Each row is a point on a landscape with many valleys, with its height.
From any point a ball rolls to the lowest of the 2 points nearest to it. It stops when none of these is lower. Distance is the straight distance between rows; heights are no part of it.
Z_169: [-12   1  10   6  13  -4  -9  -6  19  -8 -26  20  -9  -1  -4  16  -4   0
  12 -26  18  14  -5  -7   6  -5  -5]  (h 442)
Z_338: [  3 -18   1 -27  17  -6   3  -7  -9 -24   1  20   3 -21  17  -3 -15  13
  11   1  -9  12  -9   2 -11 -10  27]  (h 354)
Z_238: [ 12 -16   6 -10  -6 -14 -18 -10 -19  -6  13 -20  -3  -1   9  -1  -6   1
 -16  33  -4   8  19  -5   2  11   6]  (h 540)
Z_47: [-17  -3  12   7 -11  -6 -15 -10   6  14 -12   5   8 -16   7  -2   9  21
   8 -20  10  -2 -16 -15  14 -14  -5]  (h 490)
Z_596: [ 32  -1  -3  10  36 -42   0   5  12   6  -6   0  -8   0  15  12  -3 -10
   9 -10   2   3  -8   7  -2  -3  33]  (h 292)
Z_72: [ 26 -14  -8   7  16 -27  -8  30   4   6   2 -12 -11 -13  18 -10   5  -4
 -12 -10  -1  -8 -11  -4   4  -6  22]  (h 340)
Z_558: [-11 -22   3 -27  -5  23  -6  -3   4  28  13  -8   9 -11  18   0   6   3
  -5 -14   1   0  10  -1  13 -11   0]  (h 300)
Z_74: [ -9 -14  -5   4  18   8  -4  -2 -18 -16 -14  10  12   0  22 -18   1  23
  -5   5  13   2 -16  -6 -14  -7   9]  (h 363)
Z_270: [  2  -6   5  -1 -15   1  19 -16  -1 -13  -6  17 -18 -19 -25   9   6  26
  26   1   9   6  15  11 -12  -3 -47]  (h 224)
Z_334: [ -5  20  20  19   7 -19  17  10  -7  -9 -11   3  -5   0 -11   8  -7  12
  -5   6 -13 -17 -23 -12 -12  -9 -18]  (h 240)
Z_307: [ 11  19  -9  -7  19  -4 -14   5   8  16  -7  11  -8  -8   1 -38   8 -21
 -11  21   4  -6 -15   0  -2   4   8]  (h 651)
Z_494: [  0  11  -2 -22 -11   4 -15   1 -10  13  17  -3 -14  28   5 -13  -3 -13
 -24  36  -1  -3   8  -3  12  16  -1]  (h 565)
Z_986: [ 18  17  11 -27  -4 -10 -16   7  20  23  -8  29 -13 -32   1 -16 -12  12
   6  11 -15   9   8   0  20  10   3]  (h 687)
Z_216: [  3  23 -13  -7   8 -13   2  29  17  15  28  -2  -7  11  15 -11   6  13
 -10  -3  11   2  14  23  43   2  -3]  (h 238)
Z_587: [-11 -18  -3   3 -33  31  13  -4 -15 -10  -9  -4   8   5  -9  31  17  -9
  -8 -10   2  -5   1  10  -5   5 -14]  (h 475)
Z_285: [-21  -1   1  18  -7  30  12  -5 -17   0   6  -1  12  24   4 -27  -9   1
  -7  13 -11  -2  -1   3   4   6   5]  (h 446)
Z_458: [ -4 -16   3   3  -3  10  -5 -23  -4   7  10 -31  14  -1  -4  -1 -14   3
  -2  20 -12  22   3 -11 -15  11  16]  (h 517)
Z_982: [ -5   3   0  -1  12   6   5   7 -17  -4  18 -21 -10  -1   0  12  14  10
  -1  10   0   1  -6  -4  -6 -17  19]  (h 305)
Z_64: [ 24  22   5 -27  14  -4   2   9  12   4  -6  -7  17 -13  22  -7  -9 -17
   3   6  -1  -1  11 -11 -24  18  21]  (h 472)
Z_759: [ 10   1 -22  11 -16  22   2  -2 -27  -6  20 -23   7  35  14  -5  27  -1
 -21   4  -6  -9   9  13  23   2  10]  (h 400)
Z_116: [  8   9  -8  -2  15 -25  14   8  27 -26 -26  -6  13  -1 -11 -11 -10  21
  30 -20   0  15 -10 -11  -9  -6  22]  (h 123)
Z_403: [  9 -11  -4   0   6  -4  15 -28   9 -27   0  30 -15  -6   0  28  -8   2
  27 -14  10  21   3  23 -15  -2 -36]  (h 261)
Z_809: [-18 -22   6  11 -25  20   9  17  -4 -12 -17  11  -4  12 -24  46   8 -28
  -4  -9 -11  14 -11   1 -17  16  -8]  (h 495)
Z_731: [  1   5 -10 -10  13 -22   8  10  30 -14  -8   0 -10  -5 -30  -3  -7 -19
  28 -21  -9  29   2  -9  -4  -2  22]  (h 211)
Z_141: [  2  35 -19   8   2 -16   5  17  -9   7  34 -10   6  -3  -8 -30  -1   7
   4   3  -5 -10   0 -12  11   7   9]  (h 106)
Z_3: [  4 -14 -22   0  -3   1  23  -5  21 -21 -16 -10   6 -15 -26 -11   2 -27
   9 -12   0  13   4  10 -21  -6   8]  (h 264)
Z_317: [-21  12 -19  10   7 -10   3  -4  -4 -24  -8   1   7  14   5 -31  16  17
   2  -4  10   6 -18  -4   7 -12   1]  (h 287)
Z_571: [  6 -19  22  21 -18  14 -13  -9   2 -17 -16  13  11  -6 -21   6  -9  20
  14  10  -7  12  -9  -3 -40  21 -24]  (h 458)
Z_229: [  0  18   4 -12  15 -19 -27  27   6  -3 -14  -5  -3  -2 -14 -28  11  23
   5   8  -5  -5   1   2  14 -11   3]  (h 297)
Z_800: [ -8  10   0 -13  -4  13  12 -18   2   5   7   5  23   6 -10  -7 -10 -17
   5  15  -6 -17  22  10 -14   0 -18]  (h 365)
Z_896: [ 21   5 -10  14  31 -27   1   8  19 -11  -3   3   6  19  -6   4   2  -6
  24 -14 -13   8 -33  -2 -21  -8  27]  (h 230)
Z_563: [ -6   6 -14  -7 -12  17   0  -9   1  14   8   7   3   6   5  -6   4 -44
 -25  27   2   8  -1   3   2  24  10]  (h 592)
Z_291: [-13  -4   1   4 -15  -2  13  10  -1  -8 -11 -13   5  14  -9  31   9 -39
  -5 -18  -9  -1  -3 -14 -13   6  26]  (h 522)
Z_108: [  0  -9  10  19  19 -15 -17   7  21 -28 -33  32   2   0 -13  11  -3 -20
  27 -19  -6  22 -11  -2 -11  11   3]  (h 408)
Z_690: [ 29  -7   9 -26   9  -7  -8 -24  26  16  -4  28   0 -20  -1   5 -33   7
   3   5 -15   6  -9  17   4   7   2]  (h 704)
Z_562: [  0 -13   8  16  -1  12 -11   9 -30 -19  27 -20   9  21  22  13   8   7
  -3   2 -12  -3   7  13   3 -12   4]  (h 352)
Z_657: [  4  -5  10   4  -4  12   4   5   0  -7  -7 -22 -23  -1 -26   5  -9 -15
   9 -23  -7  19  18 -22 -25 -13  -4]  (h 575)
Z_87: [ -2  12 -17   7  -7  19  -1  -8   9   9   0   7  -2  17 -21  -2  22 -25
  -5  -7   0 -13 -17   7 -12  -7  -6]  (h 344)
Z_523: [  9 -29  -9   9  17  -7   4 -12  23  -6   0  -1   9  15 -10  24 -14 -20
  19 -27 -12   7  -7  24   7  -5 -15]  (h 347)
Z_615: [ -9 -14  -4  13  -7   4 -18  -9 -25  -2  13 -24 -12 -17 -10 -17  19   0
  -7  -3  20  -9  27 -11   9 -14   4]  (h 341)
Z_752: [ -8   0   0   4 -22  -5   4  -2 -28 -21   8  17  -1 -12  15   6  12  -4
   2 -17  -4 -26  -3  -5 -13 -18 -20]  (h 241)
Z_947: [ 15  22  -5   9  18 -21 -16  11  -3  25  30 -13  -1 -23   0 -20   6  36
   0   1  12 -26   5 -18  21  -3  -6]  (h 242)
Z_235: [  2  -5  -2 -22   3   5  24  -1  -7 -19   9  20  21   0  21   9 -18  21
   3  13  -9  -5  -2  10 -34  -3   5]  (h 306)
Z_758: [ 27   6  -7 -12   4 -27 -21  10  15  12  -7   7 -17  -9 -12 -21 -15 -20
  -1  10 -11  14   4   3   2   6  15]  (h 672)
Z_454: [ -6   5  12   3  17  19  19 -17   4  25  -4   8   4  18  16  20 -23  22
 -21  17  14   1 -15  -1 -17   7  -4]  (h 428)
Z_510: [-27  -2 -26   9  -8  17   0  -3   1  14 -11   3   7  -5 -23 -29  36 -11
  -6  -2  15 -10  -2  12  20  -8   1]  (h 273)
Z_321: [  1  -2   5  25 -30  -4   7   3 -13 -14  -5  -1   8  10  25   8  -6 -17
  -7   4 -11  -5   9  11   5  24 -10]  (h 484)
Z_946: [ 15  -1 -15   1  -8   4  32  -5 -22 -17  19   9 -14   8  24  -3  -1   8
  -3   5  -4   0 -12  17 -20  -5  -2]  (h 239)
Z_118: [-26  -9  12  -8 -18  10  14  -6 -17 -20   5  14  -1  -8 -17   8  19  17
  20   0   1 -10   3   9  -2 -29 -29]  (h 167)
Z_193: [  5  20  16  -5   2   9 -12  15  12  17 -10   0  21 -21  14  11  13  16
   5 -12  -1  -7  -3  -6   1   0   0]  (h 498)
Z_461: [  0   3 -19   1 -27  20  30 -15 -15  -4  17  -6 -21  18   5   8  16  24
   3  -9  -3  -5  -2  10   5 -12  -8]  (h 162)
Z_324: [-10 -39   7  17  23 -16  -4 -11  14 -24 -15  24   7  29 -19  19 -29 -18
  19 -15 -11  16 -20   6  -9   8 -11]  (h 378)
Z_891: [  9  16   8 -18  14 -23  -7  18   8   5   9 -20  16  -4  21  24   2   9
  -1   1  -2  -2  10 -18   2  10  25]  (h 434)
Z_899: [ -6 -11 -14   7 -38  27  16  -5 -25   6  -1  -9  11  12  25  16  17  -5
 -19  -4  -8  -6  11   4  23  15  -1]  (h 445)
Z_171: [ 11   4   1 -11  25  -2 -35  18  13  24  21 -24  20   6   7   4  -1   1
  -8   7  -9 -11  -6  -7   8   8  21]  (h 374)
Z_583: [ -2 -12  17  27 -27   5 -15 -14  11  -2  -5   0  -2 -16 -14  25 -11  -2
  13 -12  -7  20 -18   1  -1  15 -16]  (h 435)
Z_80: [ 13  20  13  -7  -6 -14  12   9  -5  16   0   5 -19 -20  22  -5 -10 -12
 -13   7  -5 -12  24  -8  11  19  -8]  (h 456)
Z_871: [-11  -2  21  26   0  -8  30 -12 -17 -16   3  10  -7   0  -5  32 -26   9
   7   3 -10   5 -10 -19 -26   9  -8]  (h 307)
Z_795: [-11 -22   8 -11 -22  11 -17  -7  -8  20  -8  -6   4 -16 -12   1  28  -2
  -3  -7  17 -20  21  -3  17 -13 -21]  (h 350)
Z_738: [  8 -23  -7   0  -6  -2   4 -27  21  -7  -7  21   4  12  10  43 -14  -1
   6  -9  17  14 -12  30   0   5 -12]  (h 303)
Z_812: [  6   0 -19  15   4  -6 -23   6  -3  18  20 -20  -9 -31 -15 -32  21  16
   4  -6  25  -6  11  -2  24 -13   2]  (h 309)
Z_332: [ -2  -2  11  11  -9  -2  -1  11  -3  -9 -10 -17   3  -1 -31  -6   7  14
  -1  -7 -19 -20 -20   8  -4 -12 -15]  (h 161)
Z_842: [-20 -11  25   4 -15  18 -16 -19  12  25  -2  12  14 -19 -17   9 -17  -7
   3   0  -2   7   4   4   9  13 -14]  (h 407)
Z_136: [ 15   3  13  -2  36  -5 -35  -4   0  24  18 -18   1 -12  -1  -5  -9  14
 -13   4  10 -13  18 -19   9  -2   6]  (h 317)
Z_177: [  1  -7   8  10 -14 -35   5   2 -16  -2  -7   2 -14 -11  14  12 -14 -19
 -21   0   0 -13   8   0  20   2  -2]  (h 488)
Z_138: [-10   9  -3 -26   9   9  14  31  10   8   0   5 -13  18  24  -6   9  -3
  -8   1   5  -2   9   3  18   1   3]  (h 120)
Z_256: [  4 -18  -8 -16  -6   5   8 -14   9  -8 -12   4  -4   0  -8 -11 -15 -10
   6  -4   8   4   9  16  -4 -13 -13]  (h 308)
Z_446: [  9  16   0 -15   9   2  15  -1  10   1 -32   0  -6   8   5   1  -8  23
 -12  22  17   0  -5  -2 -20   0 -12]  (h 429)
Z_479: [ 20  16  12 -26  -1  -5   2  -3   4   5  -6   7   6 -20  -1   4  -6 -14
   0   9  -8 -24  24  17 -12   9 -12]  (h 414)
Z_886: [-10   3  18   3   4   3 -23 -18   6  31  13 -20  10 -17 -11  -1   2   6
 -10  24  10   1  16  -4  19   9  -5]  (h 366)
Z_634: [-11 -16  -1   4 -25  30  -3 -21 -15  -8  -3  -3  13  23  -2 -13 -25   7
  -2  14  -6  15  -9 -19 -25  17   8]  (h 489)
Z_835: [  3  12 -11 -15   9  -2 -12  15  10   5 -22 -28  -1   9  -9 -20  13  31
 -11  25  18  -6   3 -11   0   5  -1]  (h 364)
Z_617: [-13  -1  14  27  17  15  34 -10 -12   5  11  -7  -7   8  11  24 -22   6
  -8  -5   0  12  -8  -9   3   3  12]  (h 357)
Z_814: [ -5  11  20   6  -9 -16  -5  13 -22 -25   7  14  -7 -16  11   0   9   2
  18 -13  -6 -10  25   4  13 -17 -13]  (h 289)
Z_75: [ -2  19 -11  16   8 -24   4  15   4   9  23  -1  -4  17  12   5   2 -12
  -9 -19   2 -14  -5   5  38  -6   1]  (h 251)
Z_29: [ -6 -14 -12 -36  -8  29   1   1  -9   5   7  -6 -11  14  30  -9   6   7
  -4  10  14  13  12  -7   2  -4  11]  (h 232)
Z_555: [-13   7   8   8 -10  32 -11  -7  -8   9  -2  23  -4  22 -15 -30  10 -11
  -6  12  -7  -4 -18   2  -1  -4 -10]  (h 396)
Z_168: [-21  30 -31   6   1  -7   0   3  -1  -9  -7  -5   4  14 -22 -24  30   7
  -4   2  28 -16   7  -1  16 -13  -5]  (h 175)
Z_249: [ -5  11  -3  -9   6   2   6 -12  13  18 -12  31  -3 -25   1 -15  -5 -28
  -8  18  15   7   1   8  -7  16  11]  (h 621)
Z_139: [  8   1 -11  -5 -13   4  24  -4  -1  15  38 -22 -11   1   6  11  -5   9
   4 -16 -12   3  -6  -4  10 -19   7]  (h 243)
Z_843: [-14  -1   6 -17  22   4 -24  44  -7   6  -2  -5   1  10   5 -17  11   2
 -18   2  -4 -19   6   7  28  -6   2]  (h 227)
Z_969: [  2   9   2  23  -1  -3  -1   8  -5  -6 -14 -13  -8   9   0   1   0 -16
  -2 -10   3   8  -7 -35 -21   4  16]  (h 554)

For each start below, name the point where the ball stops.
Z_587 | Z_461
Z_177 | Z_116
Z_321 | Z_461
Z_47 | Z_118
Z_64 | Z_116
Z_758 | Z_168
